A landscape with many valleys, sampled at points; each row gives a point and its height.
From any point a ball rolls to the lowest of the 2 points nearest to it. It stops when none of these is lower. Distance is the straight distance between rows; heights are no part of it.
J_949 h=281: [-15 -29  12  -5  17  -4   4  -5  25  30   3   7  11 -22  14 -25  18  13
 -30  14 -21  16  11   3 -16   5  11  20  -8  12 -18  16  -9   8  -7 -24
   7  32   1 -19   8  19 -13  13  -3   2 -21  14   7]
J_344 h=348: [-25 -19  14  -4   6 -46 -25  -4   9   8 -15  -9   8  16  -7  18  16  12
 -17  19  -6   1 -18  -4  -7  -4 -18  -8   3  12 -16  16  42  27  15 -18
 -23  44  -1 -22   1  12  40  18   9  -9 -25   1  -5]
J_705 h=447: [-10  10  20  25  22 -26  10 -18   9  19 -16 -24  -2   3   0  10  35  32
 -13  13   6  23   8 -19  14  24   3  -8  17  20 -15  17 -34  15  26  -6
  -1  31  28   5  -3   8   0  10   7  -1 -32  -3  -1]
J_229 h=394: [ 32  -8  18  16   4 -22   8 -13  16   3 -29  -9 -15   3  -8  23  -2  16
  17  20  11   9  25 -12  33  21 -10 -10  28  -5 -13  22 -56  -5  32   8
 -40  -3  17  13 -32  13  12   9   3  -5 -11 -55 -27]
J_813 h=508: [-27   1   1   5  24  -7   5   5  11   0  27  15  15  -1   5  -9 -19  -2
  11   3 -16  57 -14 -14   4  22  -2  -4   6  -4 -16   1  -8   3 -26  27
  -8  17 -17   5  10 -12   5 -13  21  23  -6  24  -5]
J_354 h=404: [ -1  -3 -14 -10  16 -12   5  16  36  12  -5  30  12 -46 -21  10 -23  12
  -8   5  -3  25  16  -3  36  16 -20  21   7   3 -16   5 -47 -42   0   6
 -21 -34 -19  -3 -14   9  15  -3   7   7 -18 -12 -41]
J_56 h=399: [ 14  42 -14  15   2   5  -7  12 -20  -8 -15  -2   3  28 -18  34 -37   9
  13  -2   5  -2 -26  -9  -5  10 -16 -16  -3  12  33 -17   1  17 -13   5
   4   6 -14  16  -6 -29  24 -20   8   9  42  11  -8]
J_936 h=386: [ -8 -10  -4   9  24 -58 -24   5  16   6  25  -7  25  -1  21  25 -14   3
   4  -3 -14  42 -18 -17   3  -8  12  -2  -8  -2  -9   4   1  -2   1  31
 -22  26 -20  17  26  12  13   6  31  27   1  -4 -25]
J_290 h=418: [  5  35 -10   2  29   1 -16  10 -27  -1  11  -3  10  43 -25  30 -15  25
  18 -20  -4  17 -12  -2 -11   7 -19 -41  -1  -4  22 -12  14   9  -2  16
   1   5 -15  11  10 -13  32 -20  14  29  21  13  21]
J_362 h=450: [-12 -12  -1 -11  11 -16   1   3  24 -13  13  18  19 -34  -5 -15 -12   0
 -18  26   0  22  -1  -6  43   6   3  35 -17  -8 -21  19 -20  -5  -3  15
   1  -5 -18  -8   2  19  -4  -4   1  16 -22  13 -12]
J_950 h=240: [ 14   6   3 -16 -28  12  19 -21 -17 -37  19  -3 -28   5 -14 -10  -8  -3
  -8  16  37 -41  15  11   8  19   5  -3 -18 -16  -6   7   8  13   6  -5
  -7 -27   0 -24 -17 -14  -5 -31  -6  -3 -20   3  19]
J_907 h=555: [ 11  -5   1  32 -14  17  -7 -23  -9   7 -26 -32 -47  20  14  10  11  10
 -11  -9 -10 -17  20 -11 -28  -8  11 -21  15   3  -4  -4 -16  19  17 -23
  -9   8  12  -3   9 -12   1  -1 -21 -13   1 -29  27]
J_932 h=147: [ -9   7  -1  10 -11  28  26  33 -17   6   0  22  18  -7  16  -1  17 -20
  31 -43  24  12 -27  -7 -23 -27  14   3 -11  11  22 -22  17 -21 -13  22
  38  10  23  22  -8 -14 -38   9  -1  -1  41   0 -14]
J_444 h=318: [-24 -11   7  10  39 -51 -15  -7  -2  16  17   3   8   0   4   5  21  29
 -17   8  10  40 -24 -11 -17  19 -11 -22  -9  27 -18  18  23  20  11   0
 -24  46   4 -14  16  17  33   4  34  -3 -34  11  -8]
J_314 h=283: [  2   0 -14   2  -4  15 -31  16  -7   1 -28 -10  -6  -6 -12   8 -24  -7
   8   0 -13 -28  11   5 -16 -10  -5   3  20   7   6 -17   3   8 -21 -33
  11 -21  -7  -9  -1 -24  14   4 -13  -5   4  -9   3]
J_346 h=360: [-12   8  11  24  39 -34  -2  -3   9  25  35   2  36 -12  28  34  18  10
  -3   9 -14  48  -6   0  -3  -4  20   3 -21 -17 -10   0  -4   2   8  22
  -8  27   8   8  37  25 -15  21  27  27 -10   5 -10]
J_947 h=234: [-27 -17   5  -4  24  -6 -11   7  29  29  -2  -2  -4 -14   1  -4   0  33
 -13   5 -40  25  28   7  -3   9   1   6  18  35 -12  16 -20 -16  -5 -29
  -6  20  -2  -9  -8  -2  23  14   5   0 -10  -8 -12]
J_196 h=108: [-12   9   8   5   6  33   6  11 -19  11  -5   3  11   1 -16  -4  15 -12
  16 -16 -10  40  -1  -8 -15  26 -20  -3   7  13  17 -12 -23 -30 -39  -2
  21  -4   7  14 -22 -33  11 -22  27  22  16  17  -6]
J_61 h=197: [  5   1  -3   0 -21  27  22  24   2  13   4  44  33  -1  21 -28   1 -20
  19 -57  24  -8 -12  -3 -22 -52   4  -7   4  11  18 -33  26 -20 -27   8
  19  10  21   0   2 -14 -43  27  -4 -34  20 -16  -2]
J_101 h=566: [  8 -12   4  24 -34  13  18 -18   3  -6  -7 -32 -46   8  40  -1   5 -12
 -15  -4   3 -20   5 -10 -22   4  40  -3   5  -8 -12   3 -37  28   9 -19
  -4  11  22  19  -1 -16 -25   0 -20 -33  -1 -28   9]
J_865 h=492: [-24   6  -4   7  17   7   2  -1  16   9  28  12  17  31 -12 -19  -2 -36
  22 -11 -29  52 -13 -18   8  23 -11 -23  -4 -26 -24   1  12  -5 -31  25
 -18  15 -21   9   8 -22  15 -43  28  42  20  17 -17]
J_801 h=185: [ -8 -15  -3  -9  16   9 -12  10   2   8   6  20  -3 -10 -19   4 -12  20
   5  -4 -26  43  32   0 -15  21 -18  -6  19  18 -10   2 -21 -21 -14  -7
 -14 -15 -37 -10 -12 -22  19  -2   8   8  -6  -1  -5]
J_643 h=627: [-12  14  -1 -30 -18  16  27 -35 -21 -24  11  -9 -24 -12  -6 -37  66 -32
   4 -16  25 -21   6  25  23   0  -1   2   1   1  34  15  -9 -11  13  37
  15  -4  39  19 -39  -3 -41   0   0 -13 -16  16  24]
J_725 h=354: [ -3 -18  13 -10  -6 -36 -23   9  19 -15 -23   3   4 -11 -10  12  -9   8
  -1  25  -4 -11 -12  -2  29   6 -10  11  21  15  -8  14  18  15  -1 -14
  -5  10 -20 -18  -8  -2  48   8   9  -4 -25  -6 -27]
J_162 h=196: [-19  -6  11  12 -13  29  14  26  -9  26 -17  -1  -9 -24  26   1  43 -18
  36 -27   5  -9  -8   0 -19 -22  24  -2   3  16   0 -20   4 -11 -13   5
  37  18  50  34   1  -3 -41  24 -10 -23  19 -25 -13]
J_59 h=228: [-32   2   2  -9 -16   6  39 -23  -1  -1  24  16   8 -19   7 -46  41 -17
  -5 -11  22 -18  -6  19   2 -10  10  26 -14   3  -6  18  24  -1  -6   3
  31  12  14 -16  -5  -2 -34   3 -20 -21 -27  17  21]
J_299 h=467: [  6  -8  30  33 -17 -30   4 -31  20   2 -15 -29 -35   3  15   5  11  10
 -25  18  -1   4  -1 -22  -4  31  15  -6  -1   7 -26  23 -28  29  30 -10
 -13  31  21  -9  -3  20  -7   7 -15 -10 -15  -6  13]
J_581 h=516: [  8 -26 -15  15 -10  10 -17 -15  16  34 -20 -20   8   4  35 -30  -8  23
  -8 -25 -33 -15   8  -8 -29 -39  28 -13  -2  37 -19  -3   2   4   7 -41
   3  11  -8  -4  26  29 -21  36 -24 -19  21 -20  20]
J_893 h=229: [  4 -15  -1   2  34   0  -9  30  -8  42   8 -35  38  22  27  19  -7  -6
   0  -5 -49  20 -11  -3 -34 -34   1 -23  18  -6  -3 -19  23  11  33 -13
 -22  25 -17 -10  39  31  10  34   4   1  15   7  21]
J_823 h=531: [  7 -19  -9   7 -13   8 -34 -10   7  18 -22 -39 -13  21  20  -9  -3  34
 -10 -25 -47 -28  14   8 -35 -30   0 -31  15  33 -23  16  -2   7  36 -48
 -11  -7  -8  -7  16  30   9  22 -10  -6  24 -25  30]
J_223 h=154: [-24  11   5 -11 -15  41  21  -6 -13 -25   0   4   5  -9 -14 -22  31 -33
  22 -21  -7   2 -16   9   1  22 -29   4  -5   2  22  -8 -14 -27 -31  32
  25  -8  10  20 -30 -22   3 -42  19   9  18  28   2]
J_556 h=587: [ 36  12   1   2 -20  10   7  -2  -7 -11 -30 -12 -29  -9   3  18 -12 -26
 -14  26  11 -32   7   3  21  19   8  16   5 -15  11  -6 -39  16   0 -14
  -1 -39  30  25 -11 -14 -12  -8   5  -9  18 -22 -25]
J_499 h=322: [ -6 -10   1 -13 -18  33 -11  19 -11  17 -34  -4 -15 -34  -2 -17  33 -29
  -8  -3   4 -28  17  24  -5 -16   1  13   8  12  18 -18 -37 -12 -23 -18
  19 -25  39  14 -11 -35  -2  -5   1 -21   1 -15 -15]
J_940 h=290: [ -1   6  -8 -19 -32  26   8   0 -13  -5  -6   4   0 -38  15 -29  30 -33
   2 -22  30 -42   4  27   6 -11   0  19  -6  -3  25 -26 -13 -12 -28  -6
  22 -35  32  18 -21 -29  -9 -16   8 -34 -16   7  -6]
J_533 h=463: [ -1  20   2  -2   6 -45 -18  -2 -12   9 -24   3  10  22 -26  37 -12   7
  29   6  13  10  -7  -5  24   8 -19  -6   3   8  15   2   5  10   4  17
  -5  20 -25  21  -1  -5  42  -7  18  16   5  -8 -25]
J_365 h=465: [  6 -30 -19  -5  13  11 -30   8  23 -45  50  31  16  12 -18 -30 -39   0
  -3 -25 -23   1   0 -23   2   7 -17  -1  -9 -21 -36   6   4 -21   3  16
 -13 -40 -54 -18  20  16   8 -19  19  18   7  17   8]
J_137 h=451: [ 14 -27  -9   0   4  -9 -25  28  24 -20  24  10  22  -3   9 -18 -42  -4
  -2  -1 -14  19   0 -15  -1 -14   2   6   3  -9 -20   4   5 -12  -3   6
  -3 -22 -37 -16  16  19  11 -11   9  11  16   7  -1]
J_167 h=304: [ -5 -33   2  13  -2 -20 -30  21  23  12 -18 -31  10  -4  27   7 -28   8
   8  16 -32  -1 -15 -28   3 -32   4   1  17  14 -16   4  16   3  -3 -21
  -7  16 -18   9   8  36   7  40  -9   4  24 -13  -6]
J_149 h=242: [ 17  16  -4   5 -24   3  13 -13 -26 -12   1 -16 -41  18  16  -6  -9   5
  -6 -14  26 -45   9   7  -8 -18  22   6  19  -8   4 -14  25  32   3 -19
   5   1  17  -3 -23 -35 -21 -20  -4 -23 -11   7  19]
J_53 h=287: [ -4 -15 -15 -11   5  39  -1  21 -15  15  19  20  15  34  -3 -20  23   1
   6 -52  -3 -26  12   5 -39 -38 -17 -13  21  -6  16 -17  14   2 -13  -9
  10  13   6  -8   2 -19  -5  -4  21 -23  13   1  40]
J_833 h=226: [  9   2  -5   3   4  -1 -21  -4 -16  -8   6  -2 -16   6  -4  10  -7  37
   1  10   6  32  22 -14 -21   8  -5 -15   2   6  -5  11 -14   2  14   1
  -3 -10 -20  -7  -1  -5   3  -5  -2   9  -8   3  21]
J_615 h=371: [-17   6  17   7  30  14  26   6 -20  19  23 -10   4  13  16  -2  33  15
  18 -30  -7   8  -9   4 -32  -7  16 -27  18  18  -1 -13  54  -1 -10  -6
  20  27  22   5  26  -5 -21   1  -7  -2  -2  22  23]
J_214 h=616: [ 15   5  16 -24  -9  18  20 -17 -17 -13 -12 -29 -23   1  -1 -15  56 -32
  -6  -9  13 -21  20  11  12  -9   4   7  17 -15  25  12 -32   6  18  16
   7 -14  54  36 -36  -9 -25 -11  -1  -6  -9  -2  13]
J_603 h=331: [  4 -31  -4 -19  25   5 -19  12  13   3  20  23  23  15 -15   3 -22   0
  -7   5 -30 -19  12  11 -29  -1 -20   3   6 -29  -8   6  40  -1   5   2
 -15 -14 -44 -52  16   5  25   7  -2   8  -2   7   9]
J_224 h=385: [-20   5  14   4  35   0   3  -4 -28  23  30  -5  10  18  -5  -8  39   4
 -15  -8  -3  19  -2  -2 -35   3 -17 -22 -10  -1  -5   0  40  -3   3   5
   6  28   6 -17  15  -3  -1  -8   6   8 -13  28  39]
J_809 h=214: [ 16  16  -4 -20 -27  26  14 -15 -33 -23   5   7 -20   2 -19  13   2 -14
  -6  23  33  -3  18  14  12  14 -12   7 -22 -21  29   2  -7   0  -2   9
   4 -21  -9  18 -15  -5  -7 -28  -3   2   4   3   5]
J_417 h=78: [ -8 -17   0  15   8   2  12  16  -5  37   8  17  32 -13  35   2   8 -18
  18 -14  -9  18   2 -10 -22 -29  38   8 -15 -11  -1 -12  13 -12   2  22
  12  13   9   8  41  32 -40  33 -21  -5  37  -8   4]
J_425 h=274: [-12  23   5 -22   7   2  18 -33  -6 -25  10 -18  -2 -13 -20 -23  12  -7
 -11  27  23   7  -2  12  46  29  -7  11   1  -4   4  26 -28  15  14  26
   0   4  12  17 -35   4 -31  -8   8   9 -28  18  14]
J_302 h=260: [ 16   7  18  12  -7 -39 -20 -18   4 -18  14  -1 -14   6  -7  14  -6  16
  -2  20  19  23   3 -12  23   6  -6  -4 -16  -4 -11  20  -8  11  29  22
 -10  13 -16   4   3   8   2  -5 -12   9 -11  -1   6]
J_266 h=192: [-29 -12  -4  -3  -3   8  29 -18  10   6  38  36  24 -18  14 -34  -1  -4
  -2  -5   7   4  -8   1 -12 -14  16  24 -19   0  -8  12  19  11  -2  20
  17  27 -13 -25  17  17 -36   7 -18  -3 -14  21  31]
J_730 h=295: [ 12  11  -9 -29 -11   9   2 -14  12 -43  11  17  -3 -19 -16  12 -19   7
   4  26  13 -11  -7   5  49  50 -26   8 -22  -9  -6   9   2 -25  -4   7
 -19 -52 -31 -13 -16   8  22 -11   5   5 -31   4 -27]
J_600 h=468: [ -7 -11   1  -5   3  12  13  14  20 -12  13  12  22 -34   7 -26 -13 -22
 -12  10   4  -7   0   0  17  -2  19  43 -18  -5  -7  -7  -1  -2 -23   0
  24 -15  -4 -15  10  -2   1  -5  -6  -2 -17  12   0]
J_227 h=308: [ 29   4  -4 -12 -14  17 -22   2 -13 -23 -24   2 -24  -9 -13  22 -31   8
  15  24  -1 -20  17  11   2  22 -14  -2  15   9   5  -3   1  -8  -3 -19
  -7 -35 -10 -20 -15 -26  27  15  -4  -7  -6  -7 -20]
J_188 h=328: [ -8 -23  17   2 -16 -33 -41  34  26 -12 -10 -27   3  -6   5   5 -28   8
   0   5 -17 -34 -23 -15  19 -30  -5  -2  19  22 -20  -2  28   8 -12 -32
   7  12 -14 -10  -3  14  25  15  -5 -11   9   1 -22]
J_163 h=338: [ 28   4 -11  -2   3  21   1   1   4   5 -33   5 -38 -28  -9  18 -16  23
  17  13 -17   0  38  24  14  33  -8  -5  20  17   0   2 -45 -24   1 -13
 -20 -28   8   6 -25 -24   8  20  -6  -7   1 -26 -38]
J_993 h=213: [ 42  21 -24  -7 -39  20  13  -9 -41 -21   0  11 -20  25  -3  -3 -16  -2
   0 -13  39 -55   5  14 -11 -15   4 -10  -1 -20  20 -21   0  24  -5 -23
  -9 -37  10  -5 -21 -32 -14 -23   2 -27  11  -9   2]
J_834 h=429: [  1 -30   1  -8   3 -19  -6  21  42 -18  27  32  15 -37   3  -5 -35  -3
 -14   8 -19  34   2 -13  28  16  -7  20  -4   4 -23  17 -22 -35 -17   1
 -24 -25 -36 -16  14   4  16  -7  12  13 -14  12 -27]
J_793 h=303: [-26  30   5  -4   6 -23  28 -37  -6  -5  22   0  -6   3  -9 -19  24  -5
 -32  20  22  15  -4  12  24  13   6   5 -18 -17   0  34   6  11  23  36
  12  31   3  -4  -3  12 -26  -8 -11  15 -22  19  27]
J_159 h=601: [ 14   7  13 -15  -5  18   5  -8 -13  -5 -40 -18  -9  -3 -29  16  36 -11
  -9  26   8  -3  26  13  19  14 -10   6  19 -20  25  -4 -30   1  12   0
   5 -32  35  22 -27 -10  -7  -3  -8  10   0 -17 -14]
J_977 h=220: [ -8   5  13  15   2  16   2  13 -21  22 -23 -17 -14  -8  13   5  38  -2
   9  -4  -1  21  13  -3 -12 -10   6  -5   8   8   8  -9 -19  -9  -4 -10
  30  14  40  24  13  -4 -21  12  -4   0   5 -10   8]
J_616 h=187: [-14 -21  11   8  36   4  17  28   1  36   6 -31  37   8  51  15  11  -9
  16   1 -42  23 -20  -3 -16 -15  25 -24  19  -7  -5 -26  34   3  -2  -3
  -8  30   6   8  45  35 -10  29   6   1  19   7  -4]
J_250 h=141: [-15  -1   6  -9  -4   3  37   6  -1  22  39  39  35 -14  30  -3  21 -10
  27 -23  13   4   1  12 -19 -30  23  15 -18  -8   5   6  34 -12   5  23
  19  26  15   4  24  22 -56  15 -36 -15   1   4  16]
J_633 h=367: [ 41 -22   5  29 -30 -19 -17 -10  24 -11 -27   7 -34  -8   5  33 -17  14
  10  29  -2  -2  31  -4  21  21  -7  -6   9 -15  -8  18 -46 -27  18  11
 -36 -21  -8   0  -5  23  13  26 -22   3   3 -54 -27]
J_762 h=346: [-17  33  -1   4  32   9  13   0 -16  -9   8 -12  -2  18   5 -12   8  11
  25 -30   7 -13 -29 -11 -15  15  10 -13  15  15  15 -27  47   3 -18  17
  28  28  12   7  -7 -23  -1 -20   4   5   9  22   7]
J_273 h=421: [ -7   0   8   8  11 -47   1  -7  11  13 -31 -15  -4   7 -11  26  16  27
  13  16  15  16  11 -14  32   4 -10  -9  29  18 -13  11 -41   8   6   7
 -25  24   8  22 -12  10  26  14  10   8 -29 -28 -31]
J_620 h=321: [ -6  16 -10  -4  12  33  -6   4 -27  -2  12  -2  -9  24  -8 -13   0  12
  12 -33   8 -12   0 -10 -26   2  -5 -13  25  11  13 -21   3  11 -17  -1
  26   3   6 -10 -13 -25 -13 -22   8  -9   9  16  33]
J_840 h=244: [  0   8 -19   1  -9  29  18  22  -1  10   6  35  28  38   7 -28   4  -2
   2 -78  13 -34  -5   0 -30 -58 -18 -17  24   7  18 -31  24   1 -27  -6
  24  12  11  -1  -6 -13 -38  19  28 -40   2 -16  18]
J_707 h=499: [-39  14   7  -1  34 -35  17  -7   8   8  17  -1  33 -11 -13   9  16  21
  -3  -3  14  48 -16  -6  18  23  -4  -5  -1   8 -15  12 -13   2  -3  35
   1  30   6  23   9   1   6  -2  32  21 -35  10 -15]
J_130 h=259: [-17   9   0 -12 -19  17  35  -5  -1 -10  16  10   6 -17  12 -44  20 -30
   6 -18  17 -47 -10  14   2 -20  13  27  -3  -1   9 -21  31 -10 -30  -2
  30  -7  20  -6 -19 -25 -17 -11 -11 -17 -16  14  -1]
J_310 h=426: [  9   2  -4   0  20 -19 -38  38   2 -10 -10 -13  12  29 -11  20 -43  16
  16  -6 -24   1 -17 -19  -5 -19 -17 -19  21   5  -8  -2  25  18  10   0
  -1   0 -23  -6   8  11  30  14  15  12  23  -2  12]
J_740 h=272: [ -3  27  -9 -24  -6  17  23  -5   8 -30   6  -1   9 -26 -20  -3 -18 -21
  -2  22  14 -15 -25  12  58  39 -13  25 -28 -11  12  -8 -17 -14 -10  11
  -2 -51 -10  14  -7  11  14 -26  13   0  -5  11 -22]
J_132 h=351: [  4  15 -13  13 -19  18  -3  15 -31  11 -40  -2 -17   2   1   3  22 -34
  -8  -3  15 -32  -4  10 -18 -22   3  10   9  -7  30 -29 -17   0 -14 -15
  25 -12  34  25 -11 -30 -19   2 -14 -18  22 -11 -14]
J_211 h=305: [  2  -1  -6  -8   9 -20 -29   8  11 -10  15  26  13   4 -23  23 -21  -8
  -4  12 -12   5   7  12   6  -6 -14  11 -24 -33   4   1  39  -3  -4  24
 -17 -14 -36  -9  12  -4  33  -2  -8  22  -1  -8  -7]
J_489 h=270: [ -4 -29  -2  10  10  -7 -32   9  16  42 -14 -38  17  19  31  21  -1   7
  -5  10 -64  -7  -3  -4 -24 -28   3 -15   2  14 -17  -3  23   9  22 -43
 -33  19 -18  -6  17  57   2  41 -21  -4  14  -4  12]
J_905 h=183: [ 32  26 -19 -10 -20  44   1 -10 -37 -15 -20  14 -15   9 -18  14 -17 -22
  -2  -1  20 -54 -18  29  -9  19  -9  -4  -6  -6  45 -17   3   7 -10 -22
   1 -48   5  -7 -23 -44  -5 -29  10   2  27  19 -21]
J_102 h=289: [-10   0  10   2 -12 -12  35 -28   9   7 -17 -21 -36  11  -6   0  41 -13
 -37   2  -3 -25   0   8 -16  -8  15  21  -2  -8 -14   1  37  18  15 -18
  12  32  16 -26  -1   9 -20  -2 -38 -23 -25  25  17]
J_412 h=314: [  8 -22  12   8 -15 -21 -12  -9  34  11 -15  -6  -6 -12   6  -9  12  22
 -36  19 -20 -12  -6  -8 -10  -8  14  23  -8   8 -26  18   9  15  17 -34
  -3  27  -2 -29  14  45   8  12 -25  -8 -16  10   6]
J_257 h=440: [  4  20 -17 -20  33  11   1  35  -9   8   4   6  17  49 -19   9 -10  -7
  13 -24  -6  -1 -14   5 -27 -23 -17  -8   9 -35  23 -12  43  -4  -2   7
   5  10  -3   3  12 -10  16 -12   3  18  38  10  19]
J_724 h=345: [ 52 -15   1   1 -24  18  -5  -6  12 -21 -16  12 -28 -29   8  19 -28  14
   7  31  23  -1  35  11  20  18   4   0  -6  -3  -5   6 -44 -44  14  -4
 -27 -59  -8 -17  -1  14   3  24 -15  -2   5 -39 -28]
J_737 h=267: [ -2  15   3   3 -16 -18  38 -32  -3 -19   2  -7 -33  19  16 -27  20   0
 -24   2  27 -37  -2  14   8  -6  27  22  -4  -8   1  -3  49  26  20  -1
   5  18   9 -15 -22 -15 -21  -6 -20 -17 -30  14  21]
J_432 h=500: [ 12 -18  -8  11 -20   7  -5 -13  16  10  -2   0  -1 -24  27 -27 -19  11
  -6  -8   8 -23  16 -11  -9 -31  33  17 -11   8  -5  -8  -9  12  -6 -19
  11   2   1 -11  19  20 -15  12 -19 -24   6 -17  12]
J_853 h=247: [  1  38 -10 -29  -8   5  22 -20  -2 -29   7  -8   3  -6 -28 -14 -17 -23
  -5  31  21  -2 -17  26  62  24   1  16 -26 -11  30   9 -14   6   3  21
   0 -25   8  35 -30  15 -24 -26   8   9  -7  20   2]
J_792 h=372: [  8   8  -4  -8  16   7  10   4  17  24 -27  15   3 -21 -17   6  -2  25
  -5  10  -2  18  45  16  28   9 -14   9  21   0   2   4 -60 -37  13   0
  -8 -29   4  11 -23  -2  -9   4  -8   7  -2 -26 -29]
J_297 h=481: [-19  16  -2 -10  21 -59  -9 -15  -6  -4   1   4   3  12 -25  25  16  22
   8   1  34  24 -18 -10  28  17  -6 -12 -20   9  -3  17 -12  16  13  33
 -19  28  -4  24  10  -2  39 -13  27  18 -30  -6 -24]
J_990 h=377: [ 19  27  -1  13 -10  12   0  10 -33   6 -39 -12  -8  17  -5  27  -2 -13
   7   7   7  -6 -23  -7 -11   2  -8  -5   6   8  37 -18 -32  10 -11 -10
  15  -9  21  24 -12 -29 -13  -5   1  11  44   0 -12]
J_501 h=261: [-13  16 -12 -12 -15   2   0 -34 -10 -38  33   8 -23  10 -21 -19 -14   9
 -22  32  28 -18   1  11  21  15 -10   4 -47 -30 -10  10  16  -1  19  18
  -8 -10 -31 -10  -5   8  -7 -28 -10   8 -12  10  31]
J_984 h=313: [  2 -18   8  21 -23  -6  14 -26  30  34 -27 -17 -24  10  13   0  17  -5
 -34   1 -24 -32  -8   0 -22 -37  22  21 -11  -2 -31  -8  32  19  13 -39
   0  17   2 -22  16  39 -17  17 -36 -26   0  10  11]
J_54 h=250: [  5   0 -21  -8  -9  51 -15  24 -10  14 -22  18   1 -11 -13 -10 -28 -13
  16  -7  -9   1  25  27 -21   2  -4 -12  11  22   8  -5 -25 -19 -29 -29
   4 -40  -6 -13   2 -39  27   6  -7  -2  23 -13 -13]
J_545 h=478: [-12 -14 -27  -5  10  21  -4  -1  20 -17  42  18  23  21 -17 -23 -27 -27
  10 -12 -29  20  -7 -17  -5   1 -12 -10  -8 -48 -27   0   3  -7 -20  27
 -25 -17 -44  -8  16  -5  -1 -37  28  32  20   8   7]
J_854 h=288: [  0   7  18  29   5 -51 -18 -25 -14  -9  20  -2 -11   7  -6   9   7  33
 -28  22  25  43  -7 -21  -3  23 -18 -25 -28  20 -15  35   4  13  32  21
 -26  29   0 -15   5  15  15  -4  17  11 -36  10   2]
J_826 h=543: [ 20 -16  -2  24 -12  -5 -21  -8  -5 -13 -18 -30 -32  31  -5  13  -5  16
   3 -26 -14 -17  15 -17 -35 -17   1 -32  23   6 -11   6   6  12  48 -27
 -16  -8  -8 -19  21  20  14  29 -22  -5  15 -23  37]
J_670 h=319: [ 26 -12  -3 -17 -17  12  -2 -14   5 -39  13   8 -25 -30  -3   0 -21  21
  -8  25  22  -1  19  15  26  28  -5   1 -17  11  -7  20 -30 -21  15 -14
  -7 -45 -15 -21  -5  10   8  -8 -11  -2 -30  -8  -4]
J_880 h=282: [  3  15 -12 -16  -5 -24  -5 -13   6 -25   7   6   5   3 -24   8 -16  -2
 -21  33  10  -9   4   4  29   5  -3  13 -40 -33   6   8  35   5  13  31
  -4 -11 -23   3 -11   9  27 -24 -17  10 -12   0  10]
J_415 h=576: [ 47 -12   7  20 -36   3   5  -8  -1 -24  -6 -26 -47   1  28   3 -26 -15
   4  20  11 -44   1  -9   1   6  29   6  -5 -11  -4   1 -30  17   6 -22
 -13 -16  29  15 -14 -20 -16 -10 -10 -25   8 -25  -4]
J_527 h=485: [ 10 -21  -6   4 -20 -16   1  -2  19 -12   6   7  10 -45  19 -12 -31   8
 -23  23  19 -16   0 -13  22  -8  28  30 -24   2 -17  -1 -12 -20  -4 -20
  19 -17  -6 -22  19  35   5  11 -19 -13   3   5   1]
J_329 h=407: [ -2 -20   0  -4  13 -51 -38  31  14  -9  22   2  23  32  -2   8 -40   2
  22 -26 -23  21 -25 -21   6 -13  -6  -7   9   1  -7   9  16   6  -1  25
 -21  11 -31   8  13   8  41  -1  28  21   5   3 -17]
J_79 h=357: [-12 -32   9 -14  24  10 -14   1  -5  24  15  18  19  16  -8 -13  19  -2
 -11  -3 -16  14  11   4 -33   4 -14   8  -8 -17  -1  16  27  -7   2  -9
  -4   9 -16 -40   5   3   7  -8  -7   2 -12  18  27]
J_313 h=215: [ 17   6 -17   4 -32  56   3  14 -23   1 -24  27   3  -8 -22   2 -22 -25
   4  -5   8 -14 -11  22 -19  21 -26  -1  -6  21  33 -23 -32  -3 -22 -21
   4 -49  -6  -5 -14 -42   6 -16   3 -10  28   5 -28]
J_674 h=135: [-12   2  18  16  31  -4  24  36  -6  21  19   3  36 -10  32  15  -5 -10
  28  -2 -14  44 -15 -13  -9  -3  35  -8   0  -7  -1 -17  16  -6  -9  23
  22  19  11  19  38  19 -13  25   9  13  33  -3  -9]
J_482 h=332: [-24  23  12   2  29 -33   7 -24  10  20  20   5  20  -3   3  13  34  -4
 -20   6   5  37  -9   7  -5   4  10   8 -29 -20  -5  24  13  12  15  29
   2  35  19  -2  26  33 -18  20  -4  28 -20  14  15]
J_859 h=168: [-25   7  20 -10  26  12   1  21 -12  14  -4 -12  14 -14   3   0  38   1
  14  -4 -21  33   9  -1  -8   7   8 -11  10  12   5 -10   3 -16 -21  -3
  26  23  30  18   0 -16  10   1  19  17  -4  15   7]
J_71 h=445: [ 13  14   8   5 -17 -33 -36  27  -1 -11 -27  -3  -3  18 -25  30 -39  15
  37   9   1 -11 -23 -15  10  -8 -20 -17  22  14  12  -3  13  13   6  -7
 -12   4 -17   8  -2  -1  42  18  -5   1  24 -17 -29]
J_497 h=184: [ -1  27 -13  -9 -11  27  17 -15 -17 -16  -3   0  -6   0 -16 -14  -2 -23
   7   2  23 -14 -22  17  17  11 -12  14  -9  -2  39 -21   2  -3 -26  17
  17  -7  -4  26 -33 -25 -13 -37   7   1  24  21  -8]

For each start below, name the point where the ball stops.
J_290 -> J_417
J_556 -> J_905
J_79 -> J_196
J_707 -> J_853
J_615 -> J_932
J_865 -> J_905
J_432 -> J_905
J_705 -> J_853
J_725 -> J_417

Call two points neighbours if one is among the 2 nearest of the other. Go from one point of each pair to the other, from neighbour to neighbour, staying as low as possible. Name the highest point that can't be avoided.
J_932 and J_196 -> J_977
J_905 and J_801 -> J_412
J_801 and J_417 -> J_725
